Each row is a point on a tangle of strands that fork and nearly touch. The rows are in no order.
In the rows, 100 means zero.
Points whose rows are less than 82.5 apart are linked; no others are. Some points are linked to none.
<1106>: 109 110 71 113 112 56 110 75 103 124 78 139 79 120 137 139 111 104 92
 123 93 135 143
<547>: 86 121 123 90 100 101 97 138 120 133 70 116 128 84 113 90 68 141 108 73
 116 112 108
<2049>: 95 110 86 104 138 145 62 114 77 100 100 100 109 108 82 97 100 63 130 90
 116 50 114
<1694>: 93 67 99 93 21 83 97 110 117 100 114 69 90 85 123 87 54 81 128 107 99 90
 72
<567>: 97 118 75 66 89 84 74 83 56 70 101 105 99 43 132 96 92 99 70 91 89 67
 107
<1405>: 114 81 52 137 100 136 78 139 102 147 96 92 75 123 100 108 104 109 149 99
 104 134 144
<1250>: 90 75 127 125 99 94 102 70 112 100 99 91 126 134 65 105 98 63 141 119
 116 97 71
<2407>: 93 75 102 112 61 161 124 115 125 94 91 93 122 108 61 81 87 98 99 96 109
 95 134
<2027>: 82 90 79 130 129 92 114 133 84 116 68 93 111 98 107 91 105 145 81 126 91
 165 137
<344>: 119 106 141 72 21 119 99 94 132 106 108 113 77 91 101 122 84 133 116 81
 92 85 80
<2180>: 100 98 100 96 121 76 82 69 103 75 129 113 102 119 151 120 78 117 76 119
 92 111 130
<1485>: 116 72 106 99 71 106 95 135 155 119 103 105 87 68 106 87 116 79 81 100
 78 119 91
<1783>: 87 129 69 106 111 43 116 109 93 90 65 109 100 40 129 104 72 69 78 115
 111 95 79
<1712>: 112 111 90 154 162 90 77 99 82 109 88 97 94 113 119 102 103 60 138 122
 133 110 103
<2575>: 83 63 128 111 96 96 79 88 143 106 121 98 130 129 106 103 75 93 100 112
 98 100 98
<1069>: 94 91 106 105 110 74 95 74 70 92 125 83 123 148 110 126 59 81 148 89 127
 97 75
<1543>: 94 135 91 125 95 131 134 118 85 88 56 113 125 74 57 96 86 80 99 66 118
 61 71
<336>: 92 78 133 118 102 146 97 109 121 82 113 70 76 115 66 60 117 112 104 121
 83 126 80
<1155>: 77 97 114 118 127 136 77 111 70 77 98 73 130 97 72 67 39 129 106 118 107
 135 96
<555>: 113 126 83 104 135 52 135 80 101 86 124 110 63 122 125 93 118 107 80 127
 90 133 113
<2294>: 84 73 93 69 91 152 114 79 92 53 118 85 104 119 61 79 100 114 73 96 83 57
 120
<686>: 116 124 79 106 116 115 81 130 96 151 72 115 134 84 100 130 95 75 110 77
 135 106 120
<441>: 80 85 86 131 140 121 61 141 106 103 99 110 125 89 103 82 98 101 66 112
 101 107 127
<1368>: 82 106 90 113 122 74 106 131 97 95 78 97 89 84 109 57 124 93 68 107 107
 92 76
<381>: 89 113 133 103 128 89 104 68 78 78 119 116 121 135 87 119 87 93 141 95
 120 100 50
<1451>: 83 90 100 93 80 137 101 94 85 74 104 71 122 122 72 85 56 79 126 77 117
 67 94
<1623>: 101 73 111 84 109 114 111 112 129 93 127 97 76 93 103 86 131 118 53 121
 71 136 91
<1882>: 124 79 122 89 83 100 120 106 124 128 122 76 89 116 92 117 116 127 110
 108 90 154 100
<2263>: 76 120 146 108 116 53 146 119 79 90 68 79 97 100 97 70 99 140 108 121
 113 136 51
<2382>: 95 60 122 116 80 90 114 83 122 128 96 96 121 158 54 117 115 122 107 129
 89 136 115
<626>: 109 91 103 93 52 94 98 132 116 99 128 80 79 80 159 103 55 116 102 99 109
 123 99
<2267>: 115 67 58 111 103 147 74 120 110 132 122 80 72 154 93 128 106 120 145 92
 92 127 125
<1207>: 77 56 96 104 106 110 81 69 93 74 117 87 142 133 60 103 90 80 86 116 72
 98 106
<1974>: 92 115 115 94 144 134 70 89 85 79 120 119 119 130 89 124 92 73 131 68
 103 50 93
<2172>: 111 105 117 95 82 108 128 97 143 148 66 129 109 101 71 100 147 103 90
 107 117 107 127
<1337>: 96 81 117 87 116 146 80 119 131 110 121 106 90 108 99 86 92 139 90 72 87
 112 104
<1776>: 87 88 113 87 51 110 119 106 103 98 106 77 111 124 89 86 55 114 127 70
 113 90 85
<2397>: 93 85 53 98 132 87 64 80 79 67 112 101 93 83 107 97 118 48 64 106 81 58
 93
<2235>: 150 93 72 79 82 126 86 94 105 86 135 93 42 73 131 124 132 76 78 98 61 92
 108
<1782>: 129 103 74 86 50 85 74 60 58 117 83 126 103 119 107 164 113 108 129 112
 102 97 140
<1731>: 113 117 133 101 114 56 98 72 126 109 110 125 93 125 148 143 99 110 112
 106 115 107 110
<2470>: 86 100 91 71 117 138 106 70 77 91 99 100 143 140 61 111 84 141 89 91 91
 112 132
<1432>: 92 115 89 94 113 144 79 142 111 116 79 111 109 77 93 70 85 105 76 58 106
 69 117
<1553>: 93 64 84 89 72 107 91 118 126 115 129 76 106 102 113 96 76 118 81 106 72
 133 125
<2643>: 113 99 88 71 58 130 58 77 94 93 121 102 97 109 110 125 69 90 131 76 95
 46 123
<1831>: 103 77 83 110 116 90 101 73 85 94 97 92 95 128 73 98 156 83 89 135 86 97
 102
<476>: 120 118 95 77 75 92 128 94 98 120 77 113 87 75 80 84 157 93 83 89 104 73
 97
<750>: 107 133 79 76 135 105 104 117 87 135 91 116 93 88 131 110 123 148 78 89
 110 125 140
<1662>: 110 82 116 76 66 140 152 70 96 71 122 85 88 145 66 98 118 125 110 92 92
 106 105
<1684>: 98 146 97 116 144 82 112 122 60 113 52 109 110 64 84 81 100 94 121 88
 128 96 58
<1403>: 117 119 102 70 49 64 107 76 69 71 83 121 97 65 133 127 111 111 76 133 95
 129 114
<1455>: 89 85 120 63 61 90 79 86 117 122 80 115 140 79 98 112 71 140 76 109 97
 130 123
<1726>: 100 65 101 99 26 91 95 83 126 107 109 76 118 103 79 92 69 76 117 104 100
 63 94
<2191>: 103 90 121 112 137 112 80 108 112 83 153 88 64 138 131 90 113 88 133 100
 98 84 79
<198>: 95 81 115 98 61 76 68 85 133 131 73 118 155 79 105 150 69 109 72 120 112
 127 137
<512>: 91 134 93 87 69 53 149 112 68 112 73 104 90 63 107 77 99 108 120 80 102
 81 73
<1055>: 81 90 87 110 111 100 81 136 82 83 108 93 104 79 118 66 77 73 102 86 84
 63 79
<779>: 83 119 137 110 109 90 134 109 77 91 71 86 93 92 61 47 115 147 78 120 114
 124 58
<315>: 91 102 140 70 83 64 134 46 103 86 106 106 116 128 84 102 103 122 112 103
 94 107 74
<1068>: 112 117 88 109 153 89 93 114 82 100 119 113 74 117 142 91 105 104 112 96
 118 106 127
<1339>: 115 141 78 81 121 71 108 102 104 129 83 122 76 67 131 97 138 108 79 85
 111 106 127
<384>: 92 111 84 92 103 157 118 82 103 83 75 117 133 90 60 143 103 82 99 75 130
 72 126
<847>: 96 96 85 82 59 82 73 112 84 109 76 105 141 52 140 135 31 93 97 97 129
 117 123
<1394>: 101 141 104 124 147 123 77 104 93 93 65 92 96 88 71 76 115 82 109 106
 115 78 83
<657>: 76 95 137 68 77 74 99 74 97 72 110 117 112 87 126 100 84 148 70 98 66
 100 80
<2482>: 113 117 130 108 69 122 137 90 113 120 75 100 127 131 66 107 97 124 126
 79 131 101 116
<263>: 98 104 90 93 89 100 95 151 114 102 109 116 63 36 154 83 94 120 66 77 73
 81 92
<1135>: 105 81 106 111 69 169 109 121 132 93 108 88 80 120 53 63 111 98 106 103
 93 111 99
<2312>: 85 109 126 159 107 87 108 140 108 112 67 98 79 88 75 54 109 95 117 111
 93 80 56
<710>: 114 107 71 103 85 107 94 146 123 94 126 99 52 58 154 85 76 85 91 71 90
 85 102
<388>: 89 95 133 97 139 111 92 130 124 103 116 111 99 109 126 75 94 143 83 95
 100 119 88
<2259>: 102 152 83 71 81 85 121 103 70 113 71 124 79 60 99 88 100 113 97 59 98
 64 89
<1552>: 94 118 97 117 130 122 84 140 99 123 60 119 136 63 94 91 83 70 108 89 130
 95 91
<628>: 85 79 112 106 83 81 76 94 120 116 94 98 149 102 92 126 70 87 96 115 121
 112 106
<2320>: 94 91 132 69 28 97 103 75 108 92 72 116 128 76 91 100 76 125 84 98 94
 101 100
<415>: 112 82 79 92 71 121 54 93 118 82 133 98 65 73 123 101 121 70 78 102 68
 74 122
<727>: 94 102 139 133 109 89 108 157 138 103 129 118 60 95 116 75 109 122 102
 94 78 107 52
<2138>: 86 91 107 111 129 120 74 124 75 98 116 75 129 128 106 77 60 114 134 93
 111 123 99
<693>: 107 129 91 111 106 90 113 123 54 128 89 69 110 112 93 103 73 95 164 91
 145 122 101
<805>: 97 84 118 123 101 87 126 135 115 89 117 67 83 112 122 54 70 100 102 133
 107 148 87
<339>: 95 85 90 97 55 90 98 64 110 90 91 97 134 91 57 96 85 45 99 102 98 64 78
<529>: 116 110 92 86 90 115 98 129 106 140 107 93 79 110 124 91 99 96 150 72
 127 84 107
<2109>: 128 113 83 85 61 100 84 84 88 126 103 113 101 93 123 141 111 113 120 90
 107 107 135
<404>: 102 74 90 116 88 88 109 80 94 124 115 77 88 162 72 124 120 87 148 119
 101 110 118
<1331>: 73 123 126 107 120 45 127 112 120 91 102 124 73 94 133 92 116 132 78 100
 78 89 50
<2065>: 95 102 73 71 91 59 130 74 42 91 91 83 127 68 85 113 82 76 103 108 104
 129 82
<2170>: 149 101 114 79 78 120 91 111 146 114 134 85 62 97 136 145 110 96 108 78
 68 112 83
<1946>: 84 91 86 88 127 142 60 131 115 118 111 116 120 76 116 95 85 119 63 79
 102 94 144
<1171>: 105 85 105 100 87 70 130 108 93 81 131 71 66 115 135 73 101 103 111 120
 97 136 89
<1454>: 114 137 107 108 102 150 127 114 88 100 89 83 49 107 74 66 139 115 134 80
 105 78 78
<825>: 103 68 107 98 83 98 104 77 119 134 123 99 79 145 101 144 120 143 113 104
 73 146 119
<1440>: 112 106 65 77 94 111 84 107 76 122 92 115 88 81 133 129 106 135 97 82
 107 119 158
<2025>: 103 88 97 71 89 77 80 41 75 76 99 109 123 88 91 134 111 113 64 119 72
 108 113
<603>: 107 96 107 141 126 141 68 109 124 133 61 104 127 106 58 94 139 72 106
 117 115 85 125
<192>: 96 108 89 86 88 43 121 70 63 72 95 85 108 77 132 112 74 74 93 131 96 107
 90
<1316>: 113 97 104 74 70 152 110 92 129 115 129 94 70 128 72 123 136 121 107 83
 86 100 133
<2306>: 89 104 70 64 94 119 113 62 48 82 114 97 129 124 70 124 94 121 112 75 103
 97 136
<1256>: 91 121 109 143 97 129 108 129 95 89 83 120 108 97 70 87 81 95 115 58 100
 35 79
<375>: 106 110 108 139 100 60 122 133 142 110 107 96 79 117 132 85 85 65 118
 150 127 133 112
<1076>: 108 125 96 132 133 42 128 122 130 115 72 114 106 96 129 98 94 57 105 138
 132 133 104
<2609>: 91 72 95 136 127 124 77 123 109 104 101 88 89 95 96 64 126 92 87 130 97
 120 112
<2343>: 103 66 88 111 122 118 88 102 91 98 135 95 66 144 95 105 136 107 122 105
 65 101 122
<1447>: 106 91 116 93 52 107 75 130 154 127 101 117 92 64 126 103 80 112 84 86
 92 102 105
<671>: 90 78 126 93 126 90 93 79 106 83 142 103 87 126 106 82 123 92 101 99 78
 72 73
<2461>: 89 62 125 124 92 93 118 113 139 117 114 88 99 137 90 101 111 119 99 125
 89 157 101
<2514>: 85 91 89 102 80 152 129 104 100 79 68 101 138 81 58 84 70 108 75 81 115
 90 105
<2330>: 112 91 105 91 47 72 105 96 123 98 122 96 75 108 149 113 74 109 99 126 99
 126 119
<459>: 143 96 117 78 61 130 90 94 142 129 131 96 70 120 105 140 129 103 128 77
 90 101 108
<2333>: 77 120 129 108 133 70 85 112 119 96 94 142 132 78 142 121 67 127 75 82
 102 100 68
<97>: 103 90 103 70 88 87 100 77 113 89 116 98 80 77 111 97 133 141 37 122 73
 129 112
<221>: 102 81 56 104 111 70 82 69 93 70 112 97 106 91 113 118 97 50 61 129 66
 86 111
<2473>: 91 97 95 94 150 87 65 51 81 76 135 120 119 121 123 144 103 102 83 102 89
 88 119
<1232>: 89 89 141 92 134 76 105 105 136 67 129 111 89 114 139 81 93 130 64 108
 88 119 79
<2463>: 91 131 126 101 126 45 152 93 90 101 75 98 102 105 120 90 118 117 103 128
 116 148 75
<20>: 92 140 108 123 152 138 76 109 95 81 73 123 102 102 65 102 123 99 83 88
 117 50 63
<586>: 99 104 81 64 87 105 117 41 50 62 118 84 119 120 75 112 90 85 117 92 97
 68 102
<1267>: 135 97 103 76 82 99 93 96 110 81 119 106 53 73 141 112 132 112 55 105 61
 113 111
<1275>: 74 110 99 95 114 108 106 124 70 82 96 117 122 65 82 96 41 115 106 63 100
 75 62
<166>: 115 127 67 104 115 96 120 111 43 131 62 77 118 109 71 82 107 96 144 106
 130 128 114
<2244>: 82 122 121 119 133 98 82 114 113 106 71 135 106 88 87 93 112 101 70 84
 86 59 68
<174>: 102 100 105 146 172 86 68 88 103 89 85 108 106 110 96 108 127 98 76 143
 116 119 93
<880>: 84 76 122 115 137 61 88 85 113 83 103 111 130 105 118 105 95 105 44 147
 95 132 94
<2258>: 92 138 76 102 152 99 100 101 80 105 54 126 110 73 50 97 118 92 88 92 143
 101 61
<1338>: 93 90 92 93 47 78 83 75 88 81 91 95 124 62 94 118 68 47 118 99 101 76 74
<117>: 100 56 75 106 54 97 89 89 134 128 101 98 75 140 119 157 87 142 113 116
 72 149 130
<403>: 82 66 79 107 83 69 111 89 110 93 93 92 107 72 106 99 123 86 56 138 77
 112 123
<736>: 112 117 93 145 137 85 100 144 132 98 102 105 82 107 135 81 81 81 88 144
 106 140 129
<2297>: 112 102 92 114 105 126 101 102 121 120 51 121 129 89 56 106 120 67 85
 100 116 75 111
<2455>: 108 62 98 114 91 112 113 119 130 104 111 79 73 111 63 86 151 108 63 131
 57 144 97
<299>: 101 100 87 117 123 144 81 102 79 88 97 82 117 123 58 93 89 91 122 109
 104 94 120
<1514>: 102 93 128 123 119 86 87 90 133 115 78 121 131 110 79 115 105 49 126 99
 122 77 64
<447>: 107 70 103 110 85 99 96 114 143 156 80 106 101 97 69 105 141 85 95 123
 93 126 123
<2617>: 99 79 90 80 66 143 66 108 103 112 133 85 102 101 110 109 58 99 117 72
 113 76 118
<323>: 83 106 114 70 118 83 109 100 86 108 108 99 142 108 112 122 49 142 107 83
 128 133 103
<1613>: 113 95 151 117 96 138 120 84 139 90 110 107 85 151 76 97 127 97 138 82
 103 77 77
<1532>: 72 76 115 81 67 97 119 138 96 98 103 82 110 80 95 59 66 141 84 81 68 106
 83
<940>: 97 121 114 97 119 145 84 143 126 131 62 124 123 78 81 71 84 136 85 82
 117 101 114
<2531>: 98 98 69 72 70 94 137 85 54 96 76 83 134 70 63 98 70 81 99 84 112 111
 104
<2253>: 115 143 82 58 67 111 109 78 64 104 72 114 108 57 88 108 89 91 118 65 116
 65 101
<2357>: 94 127 99 79 97 70 118 88 80 107 72 113 125 72 112 127 82 101 115 83 125
 106 74
<28>: 150 81 110 93 68 103 115 122 154 118 125 69 73 110 113 138 123 77 89 102
 60 128 97
<2687>: 107 132 93 81 144 92 97 86 94 110 79 120 92 88 104 103 143 118 60 85 115
 80 102
<1639>: 115 133 98 105 122 44 116 60 83 68 107 111 88 97 141 123 82 74 95 117
 103 99 104
<2436>: 91 111 81 114 120 70 104 129 101 116 58 120 125 42 111 101 90 63 89 98
 123 97 72
<889>: 102 92 81 100 103 150 89 129 75 90 117 77 71 92 72 42 108 89 110 99 86
 80 100
<1197>: 84 92 90 106 121 128 84 79 86 54 83 94 114 109 47 91 118 69 60 127 91 69
 80
<2169>: 91 103 124 122 124 83 83 110 134 123 61 145 127 79 85 107 101 69 85 84
 110 72 59
<1972>: 101 109 154 88 21 81 103 75 121 106 79 121 102 86 100 122 92 121 104 108
 83 90 77
<93>: 101 112 119 154 172 78 84 106 97 89 94 94 109 111 120 88 88 83 105 134
 121 121 85
<2133>: 73 109 104 99 151 103 65 98 100 83 98 129 130 92 113 116 69 115 76 82
 112 83 69
<553>: 119 109 113 76 82 80 147 106 127 127 87 104 67 78 102 100 152 97 89 101
 93 117 90
<1502>: 88 117 96 99 171 116 77 104 52 71 121 81 92 112 107 84 108 128 98 107
 102 97 102
<1426>: 112 98 116 102 78 111 138 68 123 134 87 105 130 150 56 118 130 127 120
 100 106 129 131
<417>: 105 123 60 73 138 87 96 76 65 105 95 115 114 93 92 132 120 111 66 91 103
 96 129
<569>: 101 86 140 81 97 111 110 77 121 85 140 98 69 142 85 93 129 101 123 88 82
 87 67
<943>: 99 120 116 136 127 67 112 120 109 127 60 105 129 88 104 102 99 93 111
 133 130 143 102
<132>: 103 119 96 57 69 87 84 62 65 75 83 116 111 65 105 118 107 113 61 103 79
 78 86
<613>: 96 102 143 125 85 129 117 84 103 77 106 90 110 158 70 106 87 87 148 76
 116 59 74
<1561>: 104 93 94 111 63 51 63 79 90 77 87 112 117 56 132 125 64 41 92 121 96 91
 88
<1324>: 106 127 93 115 120 144 125 100 105 87 54 138 124 78 55 121 119 80 88 75
 137 75 93
<570>: 142 135 51 103 87 77 114 133 102 117 116 97 37 94 149 96 95 76 122 98
 109 127 144
<957>: 91 101 128 111 110 121 85 81 128 114 94 121 143 146 59 147 100 94 113 92
 117 95 123
<396>: 88 115 126 129 112 136 92 141 103 92 111 113 70 103 91 69 103 96 133 70
 98 48 69
<2209>: 113 90 89 64 92 170 88 148 116 114 129 77 82 99 102 87 94 123 91 73 83
 112 115
<2059>: 85 55 96 143 140 96 67 110 128 81 116 90 100 121 109 82 103 77 66 143 79
 111 116
<639>: 93 77 103 120 118 101 97 108 90 92 108 80 115 121 92 78 94 106 110 120
 96 114 118
<2347>: 88 83 108 63 51 107 143 99 93 81 90 87 102 83 81 61 84 123 63 90 70 94
 105
<1417>: 103 82 97 98 94 154 108 73 122 90 114 105 88 155 56 126 150 105 114 91
 80 82 141
<540>: 94 103 136 123 115 137 85 128 108 102 84 75 110 100 71 58 77 142 109 117
 111 130 101
<839>: 112 108 132 102 51 128 138 114 144 122 99 109 84 128 86 105 99 108 148
 56 122 89 75
<1507>: 97 106 63 108 153 116 83 107 74 117 83 112 103 119 96 112 128 119 121 88
 100 101 142
<2651>: 118 99 128 135 128 160 92 120 139 132 69 97 86 106 64 81 145 97 110 116
 112 99 117
<1323>: 99 112 132 97 93 57 147 112 115 116 71 95 83 88 109 72 139 108 102 113
 110 119 76
<691>: 94 95 66 121 110 122 73 129 85 84 109 75 78 85 103 51 107 60 103 103 95
 58 107
<2411>: 106 138 76 95 107 64 92 96 82 91 95 112 89 44 148 103 88 73 90 91 106 77
 97
<325>: 127 109 114 81 74 145 113 144 141 142 112 93 75 106 99 101 87 118 146 55
 112 100 97
<699>: 90 97 126 121 105 169 101 91 98 50 92 86 118 138 66 96 76 99 137 84 115
 69 93
<1088>: 96 105 145 68 56 127 103 63 119 87 128 119 79 110 105 112 99 130 99 70
 77 71 84
<2608>: 108 91 105 62 72 70 109 37 62 90 104 92 113 105 93 124 107 131 100 108
 88 113 118
<1178>: 100 108 116 111 109 121 89 128 96 92 143 95 56 120 113 79 108 108 144 72
 93 81 58
<2078>: 75 88 82 110 89 83 82 122 99 77 94 88 125 75 130 82 38 70 98 100 108 87
 86
<2298>: 104 109 73 92 121 70 101 70 76 122 84 112 130 98 95 141 103 97 93 110
 112 122 121
<876>: 118 103 65 89 93 62 80 75 70 100 78 113 123 49 91 128 111 45 95 115 106
 99 102
<942>: 88 84 98 102 117 89 102 63 88 66 105 83 96 120 58 80 142 65 84 127 80 54
 70
<240>: 96 116 101 86 81 111 135 94 94 92 76 107 79 87 67 70 146 108 58 94 88 69
 64
<590>: 112 93 121 96 77 58 89 47 114 108 81 130 126 88 113 146 122 86 92 121 92
 97 101
<2301>: 103 107 78 90 110 87 126 120 64 99 78 84 93 84 109 71 117 116 78 103 108
 116 96
<2220>: 99 108 104 88 82 156 123 85 93 88 87 102 115 112 84 119 104 102 108 62
 111 56 130
<1853>: 111 129 104 124 131 132 104 116 78 109 76 76 76 87 89 54 122 105 138 95
 119 80 104
<1084>: 79 96 91 82 97 161 113 82 82 65 89 106 144 105 56 115 70 116 62 89 106
 97 130
<2373>: 64 105 89 95 132 97 77 101 73 63 100 119 133 59 95 108 59 88 73 79 107
 89 50
<443>: 101 101 82 97 129 80 110 88 73 107 89 94 96 109 83 87 146 120 86 120 97
 123 106
<2539>: 123 115 81 145 155 89 70 129 87 99 116 99 72 113 140 83 112 64 105 110
 124 93 118
<679>: 97 82 54 105 103 79 81 71 86 94 89 121 128 60 96 128 85 66 62 128 92 105
 109
<2176>: 96 94 66 101 87 80 76 105 85 92 117 93 130 84 143 115 32 76 90 101 116
 107 120
<649>: 97 97 88 130 130 94 81 141 116 110 92 96 121 78 123 76 72 81 76 120 106
 136 124
<1361>: 103 115 62 104 142 87 95 84 73 101 79 113 106 66 68 111 135 55 89 101
 127 90 70
<1071>: 101 98 126 108 98 69 123 109 101 120 99 82 112 112 123 94 90 98 132 102
 121 116 87
<1011>: 76 107 107 92 103 88 117 124 72 86 93 95 128 83 100 61 60 125 90 89 98
 107 66
<2001>: 135 135 67 96 96 89 115 129 117 129 103 113 58 69 150 102 126 96 91 84
 110 128 145
<2570>: 90 106 117 76 79 128 149 64 90 72 98 89 119 128 64 109 105 120 100 76
 102 75 104
<1260>: 83 84 75 79 114 132 83 102 85 69 96 91 105 99 65 81 106 85 67 91 93 60
 97
<212>: 114 94 88 109 78 107 82 146 141 97 150 83 60 89 163 96 50 80 105 93 96
 108 107
<167>: 95 110 107 85 94 114 79 78 84 81 123 99 98 115 102 121 83 73 144 66 103
 36 87
<1358>: 90 88 81 80 115 82 111 52 42 67 122 77 99 131 87 101 110 95 115 114 78
 84 105
<2440>: 111 78 78 76 95 157 93 129 86 85 148 66 63 81 98 65 104 106 78 81 77 101
 100
<2290>: 103 55 90 117 64 73 114 107 120 116 107 82 93 93 83 87 132 89 69 139 78
 151 116
<288>: 79 114 109 95 97 97 92 116 111 88 117 120 75 64 129 86 87 121 78 75 63
 69 83
<2431>: 79 129 135 130 134 70 109 150 94 86 106 112 70 93 123 73 107 134 86 95
 97 99 54
<2594>: 89 105 87 101 132 58 95 39 78 95 106 133 124 97 103 166 91 92 89 128 108
 129 101
<1325>: 96 135 124 88 157 112 96 101 59 83 102 96 93 122 101 71 103 133 128 78
 120 86 80
<297>: 103 111 108 72 45 51 133 89 91 102 92 93 90 80 106 90 100 107 109 106 96
 98 82
<797>: 108 120 76 120 144 51 125 94 111 111 82 124 70 120 124 113 129 118 59
 139 99 145 129
<1110>: 103 80 50 116 88 105 65 90 112 110 110 112 79 104 133 117 92 96 94 104
 68 97 155
<1845>: 91 124 129 86 95 60 116 90 105 100 91 136 73 77 96 96 130 130 75 85 79
 69 58
<2028>: 95 108 123 58 54 58 149 53 80 93 114 88 101 103 100 104 113 124 112 118
 83 125 89
<1711>: 100 107 76 113 163 116 75 116 71 95 117 88 84 131 127 98 115 133 113 113
 100 113 133
<450>: 88 83 117 116 103 81 70 86 128 93 122 114 114 107 150 122 77 90 91 105
 94 89 101
<2477>: 104 115 54 99 126 83 89 83 83 94 84 97 98 73 96 87 143 52 61 106 108 65
 93
<1931>: 112 75 131 108 85 123 95 126 169 144 100 109 94 102 86 101 121 84 102 86
 101 109 102
<1824>: 101 120 111 52 90 126 101 77 92 83 110 116 83 105 89 94 108 133 84 75 91
 65 96
<1721>: 95 117 84 62 117 96 113 95 64 106 90 104 155 80 89 115 53 125 100 90 123
 149 98
<2512>: 92 78 73 110 77 73 98 128 116 108 83 95 94 51 120 74 107 67 53 133 91 95
 109
<2226>: 95 118 119 106 83 136 132 98 107 94 91 99 79 105 54 62 143 98 102 94 99
 75 81
<2269>: 88 57 43 121 104 116 67 117 78 110 122 75 77 154 110 121 88 118 139 93
 80 122 137
<284>: 111 104 81 103 113 93 118 116 92 76 148 64 55 103 132 71 115 71 106 97
 85 110 88
<1648>: 93 122 135 118 112 121 112 117 99 105 58 94 98 95 67 66 110 137 104 118
 110 114 85
<366>: 88 92 97 72 102 117 85 80 102 94 111 96 106 91 100 95 97 108 80 74 92 74
 116
<1501>: 81 86 131 151 106 101 97 155 136 99 86 95 76 77 106 53 111 119 93 112 89
 106 53
<2326>: 115 73 73 79 89 109 98 88 84 93 151 68 60 127 109 117 110 99 123 99 67
 100 127
<210>: 102 104 140 96 58 114 143 106 123 95 83 87 102 129 72 77 81 130 134 83
 120 106 75
<1499>: 102 103 83 97 70 116 73 118 112 149 82 108 135 78 100 109 62 81 109 79
 129 82 112
<934>: 99 72 131 128 86 102 101 89 111 103 132 66 90 151 79 77 102 68 151 120
 100 95 66
<578>: 106 77 104 147 109 85 100 94 96 102 119 69 73 146 76 98 129 66 153 134
 95 114 101
<55>: 82 91 136 105 87 91 93 134 150 99 134 121 70 77 114 93 97 128 80 75 56
 77 61
<2236>: 92 71 105 110 114 149 99 86 93 80 128 81 81 154 63 101 136 101 113 121
 76 78 119
<1695>: 88 90 112 125 160 78 87 82 103 82 100 111 113 127 100 104 135 130 47 130
 101 137 102
<2631>: 109 85 76 90 72 96 126 137 128 117 93 83 66 55 109 70 119 88 61 117 73
 120 95
<2658>: 91 97 145 80 99 52 97 32 113 84 109 123 124 118 101 136 111 96 91 113 88
 88 75
<789>: 95 93 104 72 78 123 78 125 110 105 122 103 112 87 126 86 39 126 110 65
 101 75 103
<961>: 80 117 126 87 136 81 107 126 109 106 91 122 135 83 135 106 68 137 83 83
 133 130 108
<890>: 110 56 101 107 47 69 80 91 133 115 124 98 98 122 130 144 76 119 115 132
 90 127 118
<1980>: 130 109 60 111 89 89 117 131 85 135 105 80 69 97 128 98 96 85 141 80 131
 102 138
<1346>: 94 111 112 81 134 67 136 88 102 62 131 109 71 118 148 81 107 138 72 114
 89 126 88
<949>: 94 63 62 105 97 105 85 82 92 92 149 79 74 131 120 124 84 129 110 89 66
 131 139
<2562>: 99 77 75 106 89 122 74 107 115 101 111 87 70 64 104 78 117 61 79 94 78
 50 105
<1539>: 112 106 69 100 97 93 116 97 67 116 78 83 117 91 65 89 97 74 115 96 114
 98 119
<27>: 128 90 124 85 44 96 134 109 140 120 110 70 76 90 104 125 113 97 97 115
 71 146 72
<251>: 125 95 110 101 66 65 54 67 99 82 94 133 121 88 127 145 100 55 90 128 97
 81 95
<1766>: 112 126 116 89 117 42 116 42 85 97 103 117 96 118 144 127 125 108 98 112
 93 105 100
<1937>: 100 118 79 124 155 86 76 122 90 88 82 110 94 83 133 72 109 74 79 107 120
 84 93
<2665>: 117 100 90 114 90 103 110 104 56 113 105 58 115 139 78 96 72 74 169 89
 137 97 97
<2309>: 111 116 86 92 78 54 101 61 88 97 81 127 97 98 138 150 111 123 93 133 89
 133 139
<119>: 110 94 91 98 113 92 95 90 50 87 136 67 104 148 116 94 81 91 159 89 116
 92 102
<1730>: 106 108 89 102 135 126 84 103 87 127 81 122 138 110 87 112 94 104 104 78
 110 108 136
<2647>: 113 99 96 91 75 82 123 80 95 130 116 82 87 123 86 110 121 91 135 88 116
 100 116
<1843>: 108 86 79 86 97 100 97 91 90 87 151 71 60 105 106 88 118 65 127 91 91 72
 98
<2321>: 90 82 90 121 95 129 101 124 92 85 74 74 123 91 47 57 91 73 89 116 96 88
 84
<1790>: 97 123 139 120 134 92 107 99 87 87 91 106 106 120 87 85 95 111 119 99
 108 87 56
<908>: 116 96 82 92 69 86 115 64 87 101 129 73 75 127 88 102 137 58 138 99 94
 74 103
<2478>: 112 135 71 72 69 85 102 84 65 108 59 125 116 32 98 124 107 63 94 88 111
 77 95
<2079>: 97 102 105 86 47 88 87 109 98 136 67 94 151 65 97 124 31 99 105 84 137
 104 101
<202>: 100 101 89 88 151 83 91 54 55 81 128 103 115 136 98 122 107 97 106 101
 96 96 95

Follow the links from the first point to the second, and from the first to the third. Name the last point that the two ways share.
<1405>; <1514>; <2687> => <2326>
<459>; <2312>; <1256> => <1882>
<2594>; <2312>; <1662> => <210>
<1514>; <2431>; <750> => <1882>
<2269>; <1980>; <671> => <210>
<1011>; <2617>; <1648> => <639>
<1447>; <2028>; <1346> => <691>
<2440>; <166>; <2477> => <686>
<381>; <174>; <1726> => <1711>
<403>; <2209>; <693> => <691>

A fork is a point with three links, a tip a point with one. Leave the first point through the second and follow the links. Name the first fork or tip that comes.
<1135>; <2407> => <1260>
<1731>; <1766> => <1711>
<1106>; <797> => <691>
<2562>; <415> => <1485>
<404>; <578> => <639>
<1694>; <1726> => <2028>
<55>; <288> => <1882>
<1502>; <1325> => <1731>
